Points on a hilly landscape, in no order, each with its height.
A ball rolls from a point to the lowest of its 2 nearest points, and stops where none of them is lower. Distance is the straight distance between rows; heights are no part of it.
q376 (h 237): 151  121  132  104  126  117  82  133  124  111  160  133  103  88  104  137  170  126  126  136  117  157  113  69  154  114  158  90  128  122  107  98  97  116  171  100  110  117  152  157  111  110  100  148  117  90  122  123  125  159  131  96  100  103  121  101  122  117  124  128  101  181  140  155  116  113  145  164  122  137  113  76  118  103
q431 (h 208): 170  152  92  142  114  141  102  109  127  158  150  136  133  113  110  117  118  126  126  126  111  128  95  129  149  120  145  119  125  153  121  112  97  143  129  147  174  135  122  95  82  109  85  127  156  113  101  119  134  145  115  120  120  100  132  120  129  129  82  122  127  113  142  130  132  129  167  142  136  114  153  113  127  147
q886 (h 570): 173  109  111  143  117  137  119  135  124  133  156  131  170  151  130  165  114  138  161  158  115  98  135  147  145  97  100  118  109  111  110  110  134  132  80  137  115  99  143  133  85  141  120  133  138  111  165  155  109  149  112  171  137  107  118  117  126  94  133  155  132  153  124  115  108  137  129  170  140  137  122  136  147  114
q445 (h 227): 120  135  129  117  125  121  138  91  153  140  143  133  149  99  142  109  110  107  114  120  145  104  102  170  136  120  147  125  120  131  106  65  96  114  162  158  144  99  99  131  149  108  165  138  151  118  134  119  117  145  132  117  131  90  155  135  137  170  91  162  123  162  162  131  127  120  132  134  158  125  121  144  135  144
q27 (h 329): 137  139  134  94  127  127  85  119  120  129  122  130  76  91  94  117  164  146  109  125  123  146  113  74  141  135  156  105  131  131  122  116  120  117  168  78  113  139  144  137  99  118  88  138  116  99  119  121  122  148  143  82  100  118  124  109  109  126  132  112  107  163  136  150  138  126  154  142  121  138  98  77  119  99
q623 (h 540): 126  148  103  118  130  123  93  128  127  98  144  154  95  122  118  128  119  113  97  110  125  149  127  104  113  118  166  139  131  138  132  124  145  120  136  133  137  115  114  97  138  130  80  111  159  111  90  97  158  164  114  106  122  142  117  153  132  100  109  108  96  130  134  149  138  128  181  153  111  136  112  151  147  152
q356 (h 67): 104  85  163  156  144  131  167  142  140  105  156  114  160  144  154  134  122  109  143  97  127  143  155  147  100  138  117  157  152  117  124  173  107  160  95  151  124  128  128  144  158  122  179  127  107  156  135  120  123  89  138  170  138  139  126  114  151  133  134  107  149  119  134  130  97  137  75  75  104  120  156  186  110  150
q661 (h 644): 93  136  134  90  154  95  114  123  146  88  135  137  96  114  132  119  142  100  107  115  144  128  136  129  102  132  171  130  132  134  106  105  132  105  166  123  117  102  113  122  178  128  123  136  149  122  123  96  127  150  135  100  127  142  126  159  136  142  115  127  95  165  141  146  119  111  129  123  125  137  87  148  138  140
q651 (h 142): 168  142  90  140  114  129  103  113  144  139  153  125  141  116  122  145  119  123  143  134  127  120  104  136  154  108  137  90  113  139  119  100  85  124  135  152  163  128  132  110  95  116  102  139  142  124  128  138  128  145  120  120  123  97  132  129  121  132  102  163  130  135  146  117  127  125  158  146  139  115  143  98  128  137
q255 (h 663): 142  133  133  107  108  127  101  105  114  138  143  142  119  101  116  104  133  131  100  135  120  111  121  121  131  126  133  130  134  140  103  91  126  133  142  101  117  116  120  122  109  130  113  116  134  91  125  112  115  171  122  119  110  119  121  107  131  122  114  128  118  153  142  138  120  121  158  159  141  139  108  128  139  113
q499 (h 139): 97  100  145  160  138  134  170  154  140  117  131  121  151  139  153  146  109  116  141  102  124  144  144  151  108  142  111  148  141  124  156  187  136  142  106  164  134  146  122  133  158  129  153  118  113  175  136  123  150  79  133  164  151  159  138  140  130  125  138  117  162  95  121  121  132  140  103  83  109  121  144  175  119  156
q604 (h 544): 167  82  127  139  127  144  124  141  107  133  159  133  169  178  136  169  117  144  169  145  110  119  152  133  135  114  89  149  129  105  112  136  138  136  49  125  103  103  159  132  93  134  136  123  124  106  161  159  108  129  105  193  129  111  98  104  126  63  154  135  129  142  114  130  93  155  105  165  117  135  121  141  132  101
q243 (h 214): 146  108  138  146  128  154  147  133  125  161  109  98  150  135  129  139  135  143  171  119  118  125  121  137  131  130  85  119  131  127  151  158  101  140  115  125  146  168  153  145  100  123  153  142  93  164  156  160  110  75  138  139  134  120  136  107  105  146  163  134  173  101  118  114  126  143  89  101  117  105  151  120  97  108
q307 (h 571): 118  122  122  108  142  107  144  122  125  110  123  117  126  155  115  123  119  114  146  112  122  102  147  142  94  157  112  131  139  149  113  143  143  123  102  115  139  129  134  103  128  139  148  130  134  148  137  109  106  131  145  139  137  146  106  164  137  129  151  128  151  130  125  100  131  137  89  108  134  112  100  158  113  120
q132 (h 57): 133  99  165  147  111  166  152  133  102  151  123  111  157  134  137  112  143  141  121  140  126  129  142  122  124  122  94  163  145  106  125  140  117  165  126  115  110  147  133  156  121  126  152  111  102  106  129  132  111  112  118  154  110  123  122  68  138  130  140  104  147  103  120  138  115  125  106  114  126  128  172  136  124  129
q613 (h 647): 97  138  154  137  115  111  120  130  114  130  96  140  89  102  122  106  153  149  95  156  137  145  124  93  139  122  136  135  115  102  145  120  171  116  169  106  81  129  121  152  158  131  117  108  116  92  118  141  140  135  118  105  116  155  145  124  121  122  134  113  98  128  111  164  152  115  150  146  124  157  131  95  149  116
q423 (h 370): 131  90  163  124  121  117  139  133  133  143  100  130  140  153  139  123  168  153  148  138  137  140  123  113  152  131  96  137  129  90  143  125  142  119  113  95  77  147  153  188  141  132  159  131  92  117  169  174  113  95  131  122  121  144  132  87  98  104  170  131  146  129  113  147  110  134  91  105  142  145  120  79  117  73
q856 (h 639): 156  142  121  104  130  124  116  107  125  157  93  105  111  120  102  122  141  154  139  135  122  89  113  132  136  150  109  91  115  142  120  118  128  108  142  76  139  150  141  114  86  133  131  149  121  135  158  145  94  119  144  112  126  112  122  124  102  155  149  151  157  139  125  96  135  135  121  132  152  114  109  87  117  83
q290 (h 493): 130  142  130  110  123  134  111  120  112  150  86  120  95  129  95  112  144  165  119  127  125  140  123  105  136  141  127  120  124  127  143  158  149  129  144  73  131  153  139  116  98  136  109  131  119  139  132  133  118  113  147  92  109  141  126  123  97  140  153  110  132  108  114  130  152  144  138  110  123  126  121  91  107  85
q652 (h 421): 120  133  149  112  116  130  101  128  112  146  89  133  79  111  96  106  170  156  106  136  130  158  119  75  151  135  143  113  125  109  151  146  150  136  156  68  102  151  140  158  109  120  94  127  108  117  129  132  123  129  139  75  96  136  134  99  102  133  140  110  111  127  117  158  144  136  144  117  119  143  117  67  112  81
q681 (h 689): 145  159  116  86  112  120  103  101  123  156  127  138  104  93  107  100  134  122  94  137  123  89  100  134  136  145  128  109  121  151  104  81  124  109  154  90  139  116  116  107  104  120  109  127  142  102  129  112  113  166  130  104  124  119  132  125  118  149  110  153  123  160  148  123  135  122  155  159  154  135  85  112  148  104
q568 (h 448): 98  169  118  114  148  128  128  144  130  133  90  135  92  118  120  124  121  143  111  127  138  138  115  130  122  145  139  122  121  142  158  166  161  116  141  127  147  145  127  103  144  141  113  125  132  161  116  126  160  110  144  95  142  164  137  177  102  155  138  126  126  99  115  105  168  124  151  125  122  126  111  126  133  137
q221 (h 244): 110  123  133  127  142  118  125  137  141  113  127  127  116  125  132  137  133  120  126  124  131  137  149  121  113  132  129  128  127  123  136  145  138  121  138  128  124  133  132  127  148  135  123  130  125  142  128  123  132  118  134  114  137  151  126  145  127  134  139  122  131  130  117  118  127  118  125  123  118  131  117  141  130  137
q722 (h 432): 134  133  110  132  119  136  149  134  115  140  110  131  145  157  137  124  91  134  119  145  126  90  144  175  110  138  92  147  128  136  136  128  166  127  89  149  128  115  117  101  122  150  141  107  138  131  143  137  134  135  126  158  146  157  114  147  138  108  142  144  147  120  116  97  146  135  134  140  150  125  123  166  144  137
q264 (h 300): 141  140  114  168  105  149  117  150  128  129  146  148  150  129  145  155  111  126  130  138  135  131  127  128  152  88  130  133  116  117  150  127  133  132  126  172  132  124  114  120  125  131  98  112  139  124  120  139  159  141  105  139  138  122  131  124  126  106  104  135  120  111  124  125  148  116  178  153  121  135  159  130  144  162
q979 (h 197): 97  119  136  126  143  121  128  142  125  74  155  120  115  143  130  131  118  102  120  88  127  165  173  106  89  136  158  163  146  121  130  171  149  140  113  137  136  124  123  108  165  133  125  114  136  141  89  85  137  131  130  132  131  149  104  151  153  103  131  85  107  117  129  149  121  138  122  105  92  128  133  181  123  163
q847 (h 548): 110  159  141  139  120  144  134  131  114  161  84  128  107  115  118  105  142  167  99  144  137  135  105  124  144  130  126  131  120  120  154  140  151  138  153  102  125  155  121  133  128  138  119  115  116  133  120  144  138  109  132  109  124  140  147  118  105  152  141  120  125  95  110  118  161  128  150  127  128  137  142  94  127  119
q406 (h 549): 105  123  153  104  150  113  160  116  145  114  126  122  137  143  130  105  115  113  108  109  142  93  141  178  75  164  139  152  158  146  92  116  124  136  126  133  134  108  105  123  167  121  199  133  135  138  151  99  109  129  147  132  134  132  125  149  154  168  120  133  141  146  146  120  119  128  91  83  149  116  111  184  114  150
q841 (h 137): 94  92  159  148  149  120  144  143  140  85  161  126  142  145  147  137  126  100  120  98  129  159  174  116  103  127  140  170  150  104  120  161  127  148  104  143  108  106  124  143  182  122  154  121  125  140  119  107  129  117  125  151  136  140  107  124  160  116  127  93  112  131  128  148  94  128  92  97  94  140  143  188  125  156
q778 (h 284): 139  125  92  153  136  136  113  153  131  89  160  123  121  152  118  160  114  120  154  103  132  172  143  95  128  111  157  110  130  132  145  150  112  132  108  168  164  136  142  105  119  122  85  134  142  143  90  108  153  130  102  136  122  111  115  150  147  93  124  121  116  111  115  131  126  140  155  129  104  111  150  126  122  164
q802 (h 636): 121  125  153  89  127  93  133  110  134  137  108  130  129  111  135  101  144  125  115  158  128  94  133  128  130  145  113  115  116  123  92  76  143  91  151  92  80  100  126  164  148  136  158  139  119  95  165  142  101  143  139  126  131  131  126  125  136  138  129  146  125  177  137  134  107  102  93  144  168  147  89  104  147  85
q148 (h 294): 135  129  127  129  110  134  131  92  138  143  146  139  156  117  136  101  109  112  104  120  136  101  110  162  126  114  139  153  129  133  106  78  104  146  133  146  144  104  96  124  127  111  147  112  155  102  127  111  113  156  121  127  124  95  138  117  144  148  88  133  129  138  156  131  124  127  148  135  151  126  141  169  141  152
q337 (h 461): 121  147  112  126  155  132  145  136  137  146  101  108  120  122  128  142  111  136  160  108  121  136  117  139  123  152  130  90  131  157  159  175  114  133  127  139  172  172  140  114  116  128  133  156  119  197  134  133  137  89  153  113  139  132  148  159  107  178  125  132  149  83  127  98  146  137  112  87  115  94  127  118  92  126
q955 (h 256): 116  133  107  133  119  143  147  137  101  121  116  125  129  165  121  137  85  141  142  124  142  134  150  141  116  140  104  148  130  144  165  167  172  138  92  149  156  143  131  78  106  144  110  101  136  147  110  117  141  117  120  161  134  155  109  161  129  92  158  126  143  85  108  102  161  141  150  140  115  117  138  155  138  138
q713 (h 225): 164  114  119  147  122  135  119  125  137  123  160  109  163  129  137  151  130  121  155  134  124  126  126  139  147  102  125  99  125  116  109  107  70  145  123  147  143  129  137  143  104  117  130  150  121  129  140  147  116  126  125  139  125  88  131  106  139  137  115  151  136  142  138  130  98  120  127  128  131  112  154  116  118  139
q205 (h 207): 107  131  130  146  123  152  163  147  111  136  106  121  139  140  135  131  97  136  129  122  132  138  139  149  111  140  103  152  133  134  166  182  161  142  105  153  147  147  124  105  131  138  134  105  117  160  119  132  152  92  129  153  143  165  126  150  124  117  147  114  159  82  109  109  160  135  129  112  114  120  148  162  122  147
q998 (h 223): 156  112  142  146  102  141  123  128  125  134  164  129  160  110  140  141  145  126  140  152  126  132  119  114  166  85  121  117  123  107  111  98  94  141  148  137  114  125  129  163  121  121  128  137  118  102  131  143  123  144  112  138  118  88  139  83  135  129  108  137  117  138  137  145  112  108  136  155  137  133  157  101  125  134
q24 (h 504): 101  131  139  122  164  122  156  134  140  131  111  111  122  119  133  132  115  115  152  98  116  144  125  141  102  160  130  114  151  149  144  186  116  130  131  130  161  163  125  123  145  120  149  150  113  200  135  118  130  89  155  115  143  144  145  161  118  174  125  113  150  87  136  112  140  136  96  57  112  91  130  148  83  129
q357 (h 138): 135  110  142  143  122  164  147  125  120  151  120  91  147  124  137  126  136  130  141  126  123  128  135  133  122  130  103  132  143  123  130  150  88  160  129  120  139  162  136  145  106  120  150  131  96  139  131  135  110  97  134  136  119  117  135  86  127  154  137  117  157  103  129  118  117  128  105  100  123  110  163  133  105  133
q353 (h 303): 119  139  98  119  135  137  133  131  112  130  112  117  108  160  105  144  103  148  156  114  138  138  136  119  127  139  117  119  128  155  163  168  156  129  108  124  172  157  152  82  83  137  97  121  140  164  119  113  129  114  131  137  129  137  118  168  111  117  167  131  138  88  107  88  164  139  142  132  107  106  119  123  121  119
q359 (h 516): 105  151  127  126  129  139  118  137  119  110  124  145  94  122  132  117  120  123  89  107  130  154  135  110  111  130  154  162  139  136  151  152  155  133  137  127  135  132  109  97  154  124  95  99  142  121  81  101  165  143  119  100  129  159  124  139  134  114  115  94  99  101  120  145  143  127  170  137  108  134  128  157  150  163
q316 (h 379): 114  113  157  142  119  123  149  123  142  130  134  135  158  111  159  133  120  115  130  151  133  124  145  151  144  103  117  133  121  104  116  97  121  128  140  151  86  111  114  171  156  133  159  134  114  113  136  151  122  124  123  146  134  122  154  116  139  140  108  131  120  150  128  150  109  109  104  133  145  148  136  136  144  133
q653 (h 293): 160  129  92  141  149  121  96  126  137  89  178  126  119  132  114  138  124  123  152  98  119  161  115  94  122  120  178  101  138  143  102  115  71  133  128  143  173  119  138  114  107  110  95  161  148  131  92  101  134  156  108  120  108  87  119  138  158  105  115  118  111  149  139  153  101  140  142  118  119  109  135  120  116  147
q836 (h 494): 116  118  136  101  118  121  143  119  99  121  124  135  132  159  133  93  111  122  83  133  119  85  155  140  79  156  112  167  152  136  94  114  165  131  92  93  103  79  107  116  146  144  159  99  137  97  138  106  120  168  143  146  121  158  94  123  167  116  140  110  116  138  133  127  120  134  118  131  144  136  101  183  137  119
q176 (h 401): 99  175  111  128  140  130  133  147  145  141  104  138  100  102  135  139  127  132  109  125  137  151  98  131  140  131  160  100  109  144  165  151  123  120  151  151  156  153  121  118  145  128  100  130  142  161  100  125  174  108  139  91  143  140  158  153  106  170  113  133  118  102  121  108  159  124  159  123  118  133  129  103  133  155
q161 (h 288): 153  131  119  139  135  154  126  131  126  163  105  95  126  124  114  147  140  149  167  129  117  133  110  121  142  129  108  96  119  128  152  154  96  137  134  114  154  175  154  142  88  119  127  151  106  168  146  157  115  86  143  108  130  103  139  108  100  163  155  140  146  94  114  112  132  144  108  108  114  103  149  86  93  105
q363 (h 217): 123  143  122  179  98  149  135  137  131  143  137  145  139  94  149  145  132  122  116  145  126  137  102  117  180  85  140  137  118  128  152  125  111  133  146  185  125  134  107  141  142  110  114  114  138  127  97  131  169  141  100  130  132  99  159  98  131  126  84  136  113  96  128  138  151  111  160  146  124  134  180  96  137  163
q320 (h 192): 131  79  157  141  119  139  143  149  104  129  132  131  161  168  140  137  148  147  145  121  121  153  153  109  125  127  97  176  134  86  137  164  147  140  79  109  96  129  156  150  131  129  147  109  101  111  146  151  126  97  122  164  125  151  101  88  121  66  178  107  142  113  111  152  108  155  104  119  105  150  141  128  120  105
q848 (h 600): 140  129  118  110  135  119  135  119  128  134  104  112  128  143  116  124  122  131  143  132  121  80  129  148  114  153  97  109  129  150  117  123  135  113  112  106  138  137  135  109  113  139  148  141  128  141  154  136  100  123  144  134  141  131  115  150  124  141  150  152  162  135  120  90  131  133  100  121  152  115  104  129  123  105
q76 (h 617): 99  139  112  90  167  93  99  141  152  75  130  141  81  121  115  141  157  98  126  123  137  130  132  110  105  141  165  107  115  134  125  124  144  84  162  117  121  110  134  113  161  138  95  140  143  140  130  103  130  146  140  89  134  153  118  183  115  132  131  134  110  164  131  127  134  115  130  128  112  138  78  130  139  130
q39 (h 568): 112  134  109  113  142  116  92  144  116  84  133  142  84  135  108  141  129  126  113  122  127  147  157  91  110  135  148  126  119  131  145  146  174  105  132  117  119  115  141  103  135  149  86  115  141  122  109  103  145  152  124  120  125  161  105  171  127  88  147  113  106  132  114  135  144  132  162  157  97  142  96  136  152  132
q45 (h 362): 149  169  101  116  144  137  109  123  132  159  100  109  103  114  108  144  136  153  156  123  124  137  99  118  146  136  136  74  105  148  148  144  101  126  146  111  167  174  149  120  83  131  102  157  121  165  127  149  128  105  154  88  132  107  143  132  95  175  143  141  133  102  126  104  145  139  130  118  127  107  128  69  106  102
q529 (h 239): 119  125  111  139  139  131  121  143  128  77  165  125  127  158  126  142  104  114  136  88  132  163  162  103  106  118  155  144  142  125  138  154  135  148  99  162  152  123  126  97  138  131  112  118  146  138  87  92  145  139  110  145  125  120  103  153  158  90  121  104  106  111  125  140  123  144  146  119  97  116  144  172  126  168
q586 (h 127): 165  103  127  132  124  120  96  148  131  104  177  139  145  113  126  163  156  119  144  148  120  159  124  87  163  87  141  97  120  106  109  104  102  126  143  126  105  100  154  167  119  115  105  145  128  103  131  138  133  149  114  128  116  98  121  105  133  107  120  137  104  168  131  152  104  113  138  166  118  138  129  104  122  119
q800 (h 715): 103  94  175  104  158  94  145  107  142  105  135  122  133  134  142  107  154  101  129  120  133  125  160  122  95  162  140  149  150  127  80  114  107  126  128  89  93  109  125  158  168  121  181  138  109  123  152  114  88  122  146  126  125  134  117  125  154  150  123  110  126  163  146  138  76  108  50  94  135  133  105  152  111  110
q420 (h 204): 126  149  145  128  108  140  124  105  119  160  128  137  114  86  128  102  141  129  100  144  124  135  100  120  154  122  137  131  126  134  125  105  111  133  171  119  126  145  110  135  129  113  116  117  128  98  93  128  135  136  122  104  121  110  159  99  122  152  97  115  103  114  142  145  132  110  143  142  134  137  142  95  139  130
q285 (h 269): 124  86  152  138  118  133  144  149  120  129  115  128  154  168  147  147  160  152  154  120  134  148  134  110  138  122  98  155  134  85  153  158  148  123  87  107  91  147  157  167  138  133  152  122  94  137  161  165  128  85  130  140  131  159  118  89  95  83  186  124  143  115  105  142  121  152  100  95  119  145  128  97  111  87
q901 (h 322): 168  116  85  163  137  140  107  146  121  89  182  129  137  154  121  148  119  126  175  98  132  172  130  90  138  107  166  105  138  134  122  130  87  149  101  153  173  117  141  116  94  119  89  145  148  138  90  103  140  148  93  153  101  80  112  124  166  79  120  117  115  124  117  144  102  146  150  134  113  102  157  126  111  157
q112 (h 482): 120  107  168  124  108  110  141  118  121  153  85  125  124  129  122  89  157  153  113  157  131  132  128  117  139  141  104  140  126  98  132  107  154  121  137  88  75  135  130  178  145  132  151  122  95  90  154  160  109  111  135  116  112  142  141  100  122  124  145  118  138  130  119  156  119  119  106  119  152  152  135  86  127  88
q200 (h 418): 128  171  91  112  157  129  129  116  144  151  105  113  108  122  118  127  115  134  154  105  130  135  102  142  130  151  148  89  123  172  148  150  105  137  127  131  185  170  138  95  96  127  108  153  135  174  108  126  133  110  156  96  132  118  143  157  108  174  121  136  138  96  136  97  150  145  132  105  129  100  114  101  107  132
q30 (h 545): 100  117  132  109  160  111  153  122  127  105  127  119  120  143  115  127  117  106  166  92  124  140  150  135  85  155  130  135  149  147  130  173  139  132  108  120  156  149  135  105  136  131  146  128  121  180  127  101  112  112  152  131  133  153  118  175  131  131  147  108  146  105  129  112  136  138  90  77  112  101  117  169  98  131
q331 (h 93): 131  145  140  157  103  150  126  123  113  150  136  136  118  82  130  124  158  132  113  155  111  145  95  97  172  100  141  136  124  126  132  121  104  139  164  143  116  151  112  152  133  105  118  120  126  108  85  124  153  137  103  113  122  91  159  75  130  134  97  117  105  98  131  153  135  115  148  143  126  137  173  72  124  143
q262 (h 569): 120  127  160  96  118  104  125  107  126  148  83  123  111  107  116  85  153  152  105  154  130  113  120  117  139  152  118  117  121  118  119  94  151  99  163  74  82  127  130  163  138  133  145  136  108  95  156  151  101  126  138  107  111  133  136  119  122  138  140  134  133  155  127  140  126  111  114  133  161  141  111  78  137  78
q672 (h 310): 101  119  150  139  131  125  139  132  140  116  133  124  124  107  143  132  140  113  118  134  131  145  144  116  131  114  135  128  129  115  132  124  111  131  153  139  107  136  118  157  162  124  132  130  120  123  114  125  135  122  120  115  129  130  144  116  137  142  115  118  113  129  121  144  121  109  121  120  122  140  136  126  132  143
q573 (h 501): 137  113  124  149  122  142  148  125  126  118  148  122  166  165  145  137  90  118  139  118  134  115  156  163  109  122  109  156  136  122  120  139  129  166  77  164  133  110  124  110  121  141  160  116  135  136  138  126  118  128  117  179  131  130  108  129  154  112  125  128  143  122  134  119  117  139  115  117  125  118  148  189  128  148
q415 (h 599): 98  146  154  157  113  136  148  136  106  147  96  140  109  104  142  104  133  146  94  154  134  129  124  123  140  115  118  153  125  110  152  130  162  135  153  131  96  141  108  143  160  131  137  99  111  108  104  140  149  120  113  124  132  149  153  111  131  135  123  118  112  95  105  145  158  114  146  138  127  147  156  114  147  141
q997 (h 433): 126  110  137  143  123  126  154  123  140  138  132  140  183  139  161  145  93  125  130  150  135  94  135  189  138  109  110  145  117  111  117  93  139  130  106  169  103  89  109  163  139  140  166  134  127  128  164  154  123  126  128  170  146  126  149  119  134  129  104  151  132  159  130  114  112  119  104  131  154  142  124  164  152  136
q299 (h 283): 158  108  118  138  129  139  147  119  136  152  114  97  160  151  131  145  118  134  190  123  119  92  124  172  133  140  85  101  132  148  134  136  101  137  97  136  154  158  152  129  83  130  158  147  104  161  166  161  95  91  140  162  139  113  129  129  117  143  158  161  185  119  129  92  117  140  79  113  134  93  130  125  113  110
q410 (h 667): 109  151  132  88  139  106  126  103  145  119  128  138  108  116  121  94  132  104  94  111  142  104  117  154  102  141  156  139  137  152  100  93  119  117  154  122  138  105  96  111  151  115  139  127  154  115  124  93  120  153  131  94  126  128  128  145  138  157  106  134  114  154  151  143  123  125  137  122  145  128  87  156  138  142
q895 (h 473): 123  113  138  157  124  144  154  129  142  133  140  131  177  136  166  136  89  126  122  120  143  106  134  182  124  115  121  144  131  118  127  116  112  156  119  178  129  112  110  134  141  129  173  120  135  133  146  133  130  120  123  163  135  113  145  117  146  147  99  140  142  136  137  125  124  127  126  107  138  124  156  178  134  162
q85 (h 666): 118  133  131  125  120  99  115  140  125  136  97  145  104  129  113  121  142  152  103  164  135  127  128  118  145  130  120  125  109  111  142  112  180  95  147  105  89  115  134  143  133  143  108  115  125  107  152  154  131  135  131  119  126  160  131  134  109  106  157  136  121  150  105  130  148  122  151  155  132  151  111  94  159  100
q631 (h 246): 132  126  116  131  145  114  107  127  143  92  166  119  120  126  130  136  134  111  128  105  124  148  131  112  115  116  165  115  133  127  108  119  84  128  139  139  144  121  127  125  140  117  113  149  140  127  107  107  130  143  124  110  124  108  121  132  147  127  111  119  111  152  143  147  106  124  139  116  117  120  132  132  122  145
q322 (h 306): 174  131  95  183  94  147  108  143  128  121  171  150  165  125  136  142  126  128  148  123  126  143  101  104  162  79  144  131  115  126  131  114  110  139  114  169  147  106  115  123  110  121  90  121  154  105  106  124  156  157  97  147  118  85  126  108  135  83  87  121  122  116  132  135  130  127  179  169  129  128  175  133  122  165
q812 (h 523): 149  85  127  148  125  146  146  133  115  116  162  126  176  184  135  155  98  121  167  130  124  125  161  142  116  119  91  165  143  115  117  157  133  159  47  146  124  101  142  121  101  135  150  118  121  125  144  140  112  119  108  203  133  121  98  117  150  77  145  122  135  124  130  126  92  149  94  133  110  124  141  177  129  128
q70 (h 333): 106  175  114  109  132  118  112  133  146  138  107  145  89  89  125  133  139  128  105  148  144  137  89  126  159  122  153  96  101  136  147  117  136  96  180  135  136  132  124  125  146  129  101  136  136  131  107  137  160  124  133  87  138  139  158  157  97  165  118  147  101  132  130  113  156  106  160  151  125  142  112  85  149  130
q849 (h 462): 129  122  127  126  113  135  161  125  105  133  118  138  157  167  145  109  95  128  96  145  129  85  147  169  97  136  95  173  136  129  116  116  165  139  85  133  109  89  103  117  138  151  158  100  136  113  146  125  126  154  129  161  136  156  108  123  155  111  133  124  130  127  130  109  130  134  127  141  152  133  130  188  147  135
q345 (h 631): 143  132  125  122  108  123  112  133  109  143  115  137  120  126  116  116  126  154  101  153  125  100  129  135  133  130  112  123  117  122  122  105  160  114  131  101  104  116  133  117  107  145  114  116  133  100  149  139  116  157  126  133  118  136  114  118  122  105  147  142  130  148  117  124  139  126  159  164  140  142  118  112  147  101
q434 (h 597): 152  111  131  132  126  122  122  133  123  138  126  128  146  149  125  141  133  148  140  149  117  109  140  140  134  126  93  126  118  114  120  118  138  120  107  113  103  122  149  133  106  140  131  128  123  115  164  155  109  126  130  150  134  130  111  112  119  103  159  143  145  151  114  118  110  134  115  149  136  140  117  117  140  101
q749 (h 242): 106  148  122  109  129  107  117  118  156  114  132  133  98  86  135  131  143  103  109  142  142  144  105  120  155  114  163  100  112  127  124  92  115  88  193  144  119  113  114  142  165  122  112  148  139  118  107  127  147  145  123  91  130  129  155  147  115  152  101  148  93  157  146  146  138  102  139  147  129  142  109  99  142  130
q729 (h 387): 144  124  114  122  118  140  163  136  118  157  99  116  162  169  133  122  90  142  140  142  112  74  124  189  115  147  65  135  140  147  136  129  157  120  82  146  134  137  126  115  104  147  163  118  121  140  164  153  124  108  141  178  153  147  123  146  125  119  158  150  176  120  120  73  142  145  100  122  154  115  124  148  133  116
q696 (h 257): 147  144  107  145  108  147  120  106  131  155  140  143  148  121  133  108  105  120  112  120  128  111  105  158  137  113  132  148  130  139  130  106  113  147  126  159  161  123  103  102  109  114  115  106  157  109  115  122  132  149  115  126  124  108  132  119  133  135  82  126  130  113  140  122  136  125  168  140  140  123  156  152  139  159
q850 (h 336): 158  117  117  135  127  134  144  133  140  158  112  114  174  159  139  142  105  137  164  139  115  73  121  193  131  142  76  113  130  140  126  116  126  119  90  150  131  138  133  131  97  141  169  142  112  147  179  169  111  98  142  177  154  130  135  127  113  134  146  173  182  141  123  79  117  141  84  124  157  114  119  131  134  108
q575 (h 680): 150  169  112  79  126  118  97  107  131  158  104  122  90  96  97  110  146  145  114  134  125  80  93  127  143  156  130  79  109  151  111  95  127  98  157  69  142  135  130  104  91  123  108  148  130  117  141  130  106  139  141  95  127  111  129  128  101  158  129  161  137  159  142  103  145  131  143  149  155  126  84  76  136  83
q589 (h 106): 118  138  138  110  120  109  132  101  157  130  134  127  129  84  148  115  132  99  120  142  143  123  113  148  151  117  145  102  109  118  103  70  106  98  182  148  109  107  107  151  169  122  157  156  126  115  128  139  124  135  132  107  129  106  158  137  124  168  89  165  114  166  158  148  125  106  116  142  152  139  113  113  132  125
q116 (h 295): 115  155  129  111  127  119  123  106  142  138  133  137  96  76  126  114  146  104  92  127  126  152  89  111  153  124  173  121  124  141  122  103  97  110  189  135  134  129  101  138  147  106  99  143  148  106  78  112  146  145  120  83  125  116  162  122  127  160  87  125  92  140  155  164  129  113  137  141  135  140  128  95  134  135
q954 (h 488): 101  158  120  143  129  146  129  150  117  123  109  136  104  128  126  133  115  137  105  124  139  152  134  114  121  128  136  142  122  129  168  169  163  132  128  140  139  144  121  98  142  134  100  102  134  145  93  121  167  117  120  111  141  160  130  147  121  122  132  111  119  90  110  120  164  129  165  136  106  132  138  138  143  156
q496 (h 684): 98  110  166  95  152  84  138  112  147  110  120  138  122  119  147  109  152  104  130  140  134  120  147  118  110  150  136  133  131  121  85  93  132  100  140  100  72  96  128  167  180  127  167  142  115  111  159  128  102  130  143  123  135  139  124  138  147  141  122  124  115  174  141  147  84  100  65  123  148  149  87  128  136  102
q648 (h 254): 171  157  85  167  110  148  95  134  126  144  156  152  124  115  112  136  125  128  137  129  113  148  90  97  164  104  159  116  119  147  139  131  110  134  135  163  172  125  126  99  91  109  64  128  160  116  87  117  162  150  98  124  119  99  132  122  125  103  88  117  116  103  129  139  141  126  183  162  128  125  166  100  127  154
q446 (h 592): 92  141  115  106  162  108  100  146  135  82  120  137  73  126  111  142  146  110  120  117  136  156  142  94  99  139  158  126  123  129  149  160  162  95  151  116  129  128  137  105  160  145  86  127  140  148  107  103  149  137  140  92  132  168  120  185  112  117  139  107  104  130  120  132  145  125  144  130  96  134  93  132  136  142
q837 (h 182): 134  126  106  123  138  111  104  132  140  95  149  128  121  138  123  151  123  114  137  126  130  127  150  123  116  117  137  111  117  133  118  123  131  119  119  137  128  115  139  111  126  138  111  133  140  130  129  116  126  144  124  131  130  126  114  158  134  114  126  138  122  148  128  126  120  128  139  140  117  130  108  141  137  135
q548 (h 125): 138  76  163  152  117  164  146  148  99  138  136  115  166  147  136  131  156  137  145  124  115  153  148  97  126  121  93  170  142  89  124  162  114  167  99  112  101  144  157  167  121  114  152  110  98  111  137  133  114  100  111  164  115  124  105  62  136  104  160  101  149  105  111  154  105  148  97  110  104  135  169  135  112  123
q555 (h 522): 117  116  141  108  131  113  153  116  122  104  139  125  140  167  127  108  112  107  106  119  132  88  157  161  71  157  120  162  149  141  87  122  143  138  86  115  118  81  109  109  153  131  184  118  146  127  143  100  105  150  142  148  130  141  100  139  167  133  129  117  127  144  143  119  116  134  83  98  143  129  108  195  118  135

For each start below, name the point where the ball stops.
q800 => q132
q613 => q586
q848 => q132
q604 => q837
q901 => q356
q112 => q132

Call two points neighbours if one is among the 2 nearest of the other. Go from one point of each pair to the other, from neighbour to neighbour, staying as low as possible. Name the highest point that can't be avoided.
q749 / q132 => q681
q589 / q331 => q116
q651 / q586 => q713
q589 / q586 => q148
q837 / q356 => q901
